Points on a hilly landscape, in no order, each with its height.
A ball rolls from a point to whichever of its 2 nearest points has the largest drop for the distance, and stops where none of them is lower. Distance is the straight distance between rows; heights are no part of it.
gevin height 6.05: [-10  33   7  16 -15   0  -7  15  -3   4  15  14   5 -25  12  39  -6   6
 -28 -17  -5 -18]
ligo height 0.80: [-17  29  19  12 -28  12   5  -6  17  13 -29  -8   7  47 -12  -9   6  -9
 -23  13  11 -25]
vules height 6.04: [ -8  32  -5  17  11   1  12  42   5  15  35  28  -7  -6  -8  49 -18   6
 -35 -42   8   2]
beb height 6.92: [ -4  48  43  10 -25  -4   6   4  23 -41 -17  30  15   8  26  18  14 -11
 -27  -9   6 -12]
buvi height 5.83: [  9  15  -9  12  22 -17  16  35 -19 -11  19  -2   2  -8  -7  49   2  -1
 -12 -20  12   9]
nis height 5.70: [-28 -10 -18  12  11   6   8 -24  -7  22   8  11  29  -6 -29  38 -21   8
 -20 -23  -3  -7]
bupo height 7.28: [  1 -24   4 -17   2  -8  10  12  23   8  20 -14  18  12  -2   9  46 -40
 -31   1   8  -2]
ner height 4.15: [ 19  16 -16  25   4   8  24 -15  -1 -31 -37  20 -12   8   7 -10 -10 -28
  16 -20 -10  13]
ber height 7.47: [ 12 -23   3   0  -8  -3 -10  22  14  23  29 -21   3  38   9  29  47 -25
 -35  25   8  25]
Sike height 1.51: [ 10   6  36 -17  10   9   1  10   0  -4  -4  -6  33 -22   2  22  10 -14
 -26   9 -15  -4]
Guf height 2.56: [ -2  22   1  20 -17   0 -17 -30 -13  -7 -32  12  43 -16  16 -27   0  -8
   1 -25 -15 -12]
rubem height 2.92: [-20 -52 -17  -7  18  -5  -4  -8  17  26  26 -22 -10  11 -14 -21  15 -17
  -4  14   5   1]
vobar height 6.74: [-15 -17   3 -25   7   1 -23 -18  18  -3  -1   2  16  -6   5  -7  17 -25
  11 -26   1 -20]
rutib height 7.29: [ 14  34   7  -7 -43  -2  21  17  10 -26   1   7 -12 -29  -1  56  21  31
  -8 -18  16  -3]
nizu height 6.40: [-12  -8   4 -24   6  -3 -15 -34  -6  -7 -10  20   2 -29 -11 -25 -21  -2
  33 -32  -5 -17]
tidib height 0.65: [ 46  15 -10  -3  19  22  45   2 -12 -16  -2   8   2 -22   8  23   0   6
 -13  26 -39  29]
gif height 5.94: [-30 -43  -9 -28 -22   1   7 -21  -9 -13 -36  17 -22 -21 -21  -2 -18   5
  43  -7  -3   6]
Nuri height 0.40: [ 10   2 -17 -10   9 -20  -2 -21 -12  20   9 -26  31  12  -3 -13  17   5
  -1  10  -7 -16]
pefe height 4.95: [  3  -9 -16  13  59 -18   5   8  -3   1  15 -17  -8  25   6 -11  14 -41
   3 -13 -17   4]
zono height 7.42: [-14   7 -11  -5 -40   3  35  18  20 -12  -9   6  -6   4  -9  67  21  19
 -16  -8  29  16]
gedu height 1.01: [ 36  22  -8  -8  24  -4  46  -4  -6 -16  -8 -19  22   2   6   8  10  -8
 -13  24  -9  20]
supi height 4.55: [ 13  12 -16  31  33 -15   9  -7  14 -15 -25  -4   0  22   8 -18   8 -43
  12  -9  -1  -2]
rov height 7.06: [-29 -39   9 -16  29 -17 -18  13  18   3  10  -6  19   8 -12  15  24 -44
 -13 -12  12 -12]
Naf height 1.82: [ -5 -18   5  -2 -52  26 -31  -6   4  38   1 -12 -25  41  -2 -31  25 -14
 -12  13  -1   9]
rap height 5.21: [  7 -16 -18  16  58 -20  33  -3  -5  -8   3  -9 -14  -9   1  15  -4 -34
  13  -6  -1  25]
lemo height 2.27: [  8 -44 -19   1 -46  17 -20   7   4  30   7 -16 -45  30  12 -58   9 -23
   5  19   6  27]
veli height 4.23: [-30   5  40 -23 -25  -4 -10   7   0 -19 -34  10   4  -4  -9  -7 -20   5
   6  14  33 -47]
kaba height 3.72: [ -8 -21 -20  18  16  -2  -1   1 -21   2 -34  -2 -19 -13   7  -1 -12  -1
  22   6  12  17]
gonoz height 2.90: [  6  -4  -5 -15  25  -9 -30 -21 -10 -20  10 -13   0  -1  23 -62 -12 -12
  45 -17  -9   5]
nuz height 3.12: [-13 -22  -1  -7 -11  -2 -36  18   1   7   8 -12 -21  18  10 -46  29  -2
  17 -14  38 -26]
neni height 3.44: [-21 -12  36 -14  24 -16 -29  43  -2 -12  21 -14  -7  -7  -4   5   8   3
   2   7  43 -38]
mab height 5.95: [ -2  -1 -11  12   3  26  11 -12   9   4  -5  29  -9   2 -26  51  -7   5
 -17 -14   3  18]
degub height 1.70: [ 20   1  -7   6  24  -2  -3   3 -38  14  17 -20 -11  -5  10 -31 -19  39
  32  34 -10  14]
nodo height 2.25: [ 26 -10 -13  -5  10   0 -12  -7 -32  -9   7 -17 -12  11  11 -56 -17   4
  40   4 -23  36]
Tufig height 4.57: [  9  32  12  -2  -5  10  13   3   4  -3 -14   4  -3  -8   0 -14 -29   7
 -10   2   3 -14]
fumi height 1.52: [  7  10   6   5   1 -18  44   5   6 -27 -32 -15  33   8   2  14  27 -19
 -16  14   3  -8]
meb height 5.61: [ 23 -16 -33  19  36   1   6  28   4  -3  27   2  -2   5  -5  51  25 -19
  -7  -4   3  34]
vilum height 1.33: [-10 -40 -13   0 -31  16 -23 -26  18  40  18 -14  -4  28 -11   3  45   1
 -14  19  -5  15]
leg height 2.36: [ -7  -1 -28  14 -20 -22  -7   1  -4   3  -1 -17   0  25   5 -20  35  10
  13 -15  30  -9]
tunem height 1.89: [ 12   1  13 -14  33  -2  -5  -9 -34  -4  11 -11  35 -51  18 -13 -10  -1
   4   6 -18  -6]
kat height 6.50: [ 25  40 -14   0 -42  24  -1   8 -32   0  19  17  -3 -24  14  -6 -11  30
  23  -5 -30  33]
tos height 1.24: [-13 -70 -22  47  22 -11   1  22  26  41  42  -9 -31  22 -15 -14   5  -1
  -7  14 -13  16]
par height 4.56: [-17 -13  18 -19 -24   6 -23 -11  -4  13 -30   9   3 -18  -6  17 -10  12
   5   3  14 -14]
tib height 1.25: [ 20  12   3   1  35   6  26 -10 -33   4  12  -3 -10 -41   4 -16 -32  23
  26  15 -26  33]
Tetiz height 1.44: [  2  35  35 -23 -23  -5  -4  -8  26  -6   0 -11   2  49  -6 -32   4  -2
  -7   3   9 -25]
tolem height 7.67: [ -4 -10 -30  11 -34   4   8  -2  12   0  -7   5 -31  16 -12   9   4  22
  29   5  10  29]
palit height 5.72: [ 15  34 -15  23 -24  16 -12 -21 -18   3   1   5  12 -12   7  20   2  15
  -8 -19 -17   0]
feg height 6.12: [ 10   7   4   0  -9  19  -7  -6   8   9   3  -3  -3  13  -4  41  -1  19
 -19  20  -1  19]
Rekel height 6.09: [ 19  12 -23   6  13  21  18  -7  26   1   8  37 -41   3 -24  34 -35  -4
  -1  -9  -5  32]
Bok height 5.73: [-18 -18 -15 -33 -39 -17  -1 -16  -3 -30 -36   2 -14  -5  -5 -37 -29  10
  47 -25   9   8]
sopan height 2.61: [ 11  17  43  11  31  -6   7   7  11 -41  -9  23  33 -17  24 -14 -10 -33
 -17  20 -13 -14]
lun height 3.80: [-18  -1   5 -31  -2   6 -36   1  -4   4 -14  -7 -22  29   5 -46 -20  -3
  20  18  11 -16]
lofo height 6.35: [-17  49  35  25  -4 -17  -8  38  12  -9  22  20  26 -13  20  30  -1  15
 -41 -24   8 -46]
nane height 2.17: [-13 -27 -34  13  -8  -5  21  18  17  29  30 -20 -17  29 -40  26  10  17
 -18  18  18   7]
voteg height 3.21: [ -6 -11 -16  36  28  -3 -32 -17 -14 -10   9   0  -2  -9  17 -27  -4  -3
  41 -23   0  -8]
senan height 2.93: [-10 -22  20 -35  42 -20 -22   9   0 -26  18  -7  -1 -18  -8  -9  10  -5
  26   5  19 -24]
vezis height 3.84: [-16   3  56 -13  -7 -19 -10  36  15  -6 -13  -6  -6   8  -4   8  13   1
 -16  16  38 -42]
Fadug height 6.23: [ 29  39  -9  -1  -4  25  30  22  18 -12  21  26 -34 -22  -3  39 -12   9
   0 -15   3  20]
mel height 2.53: [  2 -44 -25   3  10   7  17   0  33  20  33  -4 -18  29 -26   9  18 -21
 -14  14   0  25]
Rof height 1.02: [ 19   9   8  -8  14   8  35   1  -9   5   4   5  26 -43  -3  51   7 -11
 -25   6 -31  16]
Tas height 5.31: [ -5  16 -14  11  24   6 -11 -35  -4  10   4  10  25 -18   2  13 -14 -12
  -4 -12 -22  -4]
kir height 2.06: [  9  44  21 -36 -24 -11  -6  -1  17 -17  33   0   5  14  -9  -2   9  19
  -6  -3  -2 -22]
zepe height 1.20: [ 32  30   4 -12  17   0   0 -14 -24  17  19 -25  28 -21  -2   4   7  20
  -7   4 -23  -9]
pezi height 4.38: [-31  12  -4  12 -30  13 -17  -2 -27  21 -24  17  -4 -24  -4  20 -26  37
  -1 -10   1  -7]
denu height 7.13: [ 18  33  25 -23 -47  11  19  -5  33 -32 -10  16  -1   5  15  29  23   9
 -19 -19   8   1]
lutin height 4.91: [  3  12  -8  10  31   4  17 -25   2   6   4   3  -4 -11  -7 -12 -44  11
   7 -12 -11 -15]
dap height 2.70: [ -4  51  41 -18 -44 -13   4  -1  35 -32   8  15  18  -5   8  -7   7  33
 -18 -14  17 -49]
mazu height 7.55: [ -6   9  -3 -10 -51   2  30  -7   4  -9 -29  15 -33  25 -15  28   0  15
  -1  -7  29  14]
Pobe height 6.13: [-30 -41 -16   1   1   6 -21 -39  -8  13 -10  23 -14 -31 -23 -10 -38  21
  31 -12  -8  -1]
figag height 2.72: [ -1 -43   0 -44 -54  11 -28  14  -9  14 -20 -23 -23  21  11 -54  13   0
   9  30  10  20]
tobuf height 2.38: [  0 -29 -41  35  33 -13 -24 -18 -18  21  25 -23   5   7   0 -34  20   6
  17 -10  -3  11]
togu height 1.46: [-10 -23 -41  15   2 -13  -8 -21 -21  14 -12 -34  20  18  -1 -38  11  20
   6 -15   6 -18]
sakim height 6.36: [ 40  49 -25  12 -33  15  33  17  -6 -19  13  14 -17 -18  13  15  -7  27
  12  -6 -10  27]
niz height 5.41: [  0  19   5 -10 -41 -14 -11   3  -4 -29 -21  14  -8   6  15 -33 -14   0
  31 -27  -1  -8]
bagi height 4.54: [-16  -6  19 -38  24 -22  11   2  19  -3  -9 -17   7  18 -10 -21 -11 -12
 -10   6  23 -53]
lopa height 4.08: [-16  -1  -7  20  -8   7  -8  22 -39  12 -30   8 -16 -41   4   4 -31  28
  26   1  20   6]
Keku height 3.36: [  2  12  -1  27  -1   8  20 -12 -26 -22 -46  10  39 -48  34 -12   4 -22
  12 -17 -27   4]
Fogu height 4.99: [ -1  49  21  -5 -11   2  -9   3  10 -28  -8  19   2  -9  25 -42 -30  10
  15 -13  -8 -34]
dena height 2.04: [  4  19  52 -22  11  -8   4  11  15 -25 -30  17  29   0   3  13  -7 -32
 -37  18  -6 -22]
sugan height 6.65: [-11  62  42  53 -18 -11 -14  27  13 -31  -8  22  32   4  20   7  10   8
 -25 -10   5 -26]
gunab height 5.42: [  8 -26 -11   9  68 -12  23  21 -27   2  37  -7   0  -4   2  39   1 -20
  -5  10 -12  43]
vef height 1.73: [-18 -52 -41  25  17 -14  14   7  14  43  30 -19 -21  27 -31  -4  -7  31
   8  14   1  -3]
Sova height 3.35: [ -7 -30 -10   4  17   2  -5 -13   1  21  -9  -2  -8  -5  -9  10  -6 -23
  -7  22   1  10]
muke height 1.63: [-10  26  23  18 -17   4 -10 -31   5   3 -39  12  38  23  14  -5   3 -14
 -26  -3 -17 -17]
kadu height 3.79: [ 12   6  -9  33  39   9  25  -6  -6 -22 -32  18  13 -37  13   5  -2 -34
   3 -18 -25  15]
Muful height 3.22: [-23 -39   2 -23 -44   1 -37   8 -19  17 -10 -19   0  18  15 -49  29  21
  11  12  11 -20]
bira height 0.95: [ 28  13  -8  -6  16   9  42   0 -11  -9  -8  15 -31 -30  -3  10 -38  17
   6  25 -13  29]
mam height 2.46: [ 14 -17  11 -29  48 -12  -3 -14  -2 -11  14  -7   2 -22   6  -3  12 -11
  22  13 -17   7]
Ris height 0.77: [  3 -45  -5 -26 -18  10 -32 -22  -3  35  19  -9  12  20   1 -17  16  24
   2  22 -17  26]
zipe height 4.22: [  2   9  10  -4 -22  21 -24 -12 -10   9 -10  -7 -11  14  13 -24 -25   5
   7   9  -9  14]
Tode height 1.67: [-29 -73  -5  32  31  11 -12  12  17  51  32   0  -4  28 -25  16  11  -7
 -23  22 -21  21]
Bov height 4.19: [ -2  -9  28 -23   6   5  -3  17   8  -3 -10 -21 -17  15  -9 -29 -20 -28
   1  24  16 -24]
vobep height 6.32: [ 19   7  -9 -12  -2   3 -23   5  -8  30  35 -15  -4   4 -21  18 -16  42
 -20  29   5   3]

For each start below, name the point where the ball stops.
bupo: Tufig
bagi: Nuri
pezi: tos
tolem: tos
vules: ligo
veli: Nuri

Call two points neighbours if one is among the 2 nearest of the other. Go from one point of each pair to the other, from neighbour to neighbour, staying as low as possible. Name the highest point that can't be avoided.
mab and ligo: gevin
tidib and Ris: Muful
lun and Ris: bagi
Nuri and tidib: voteg
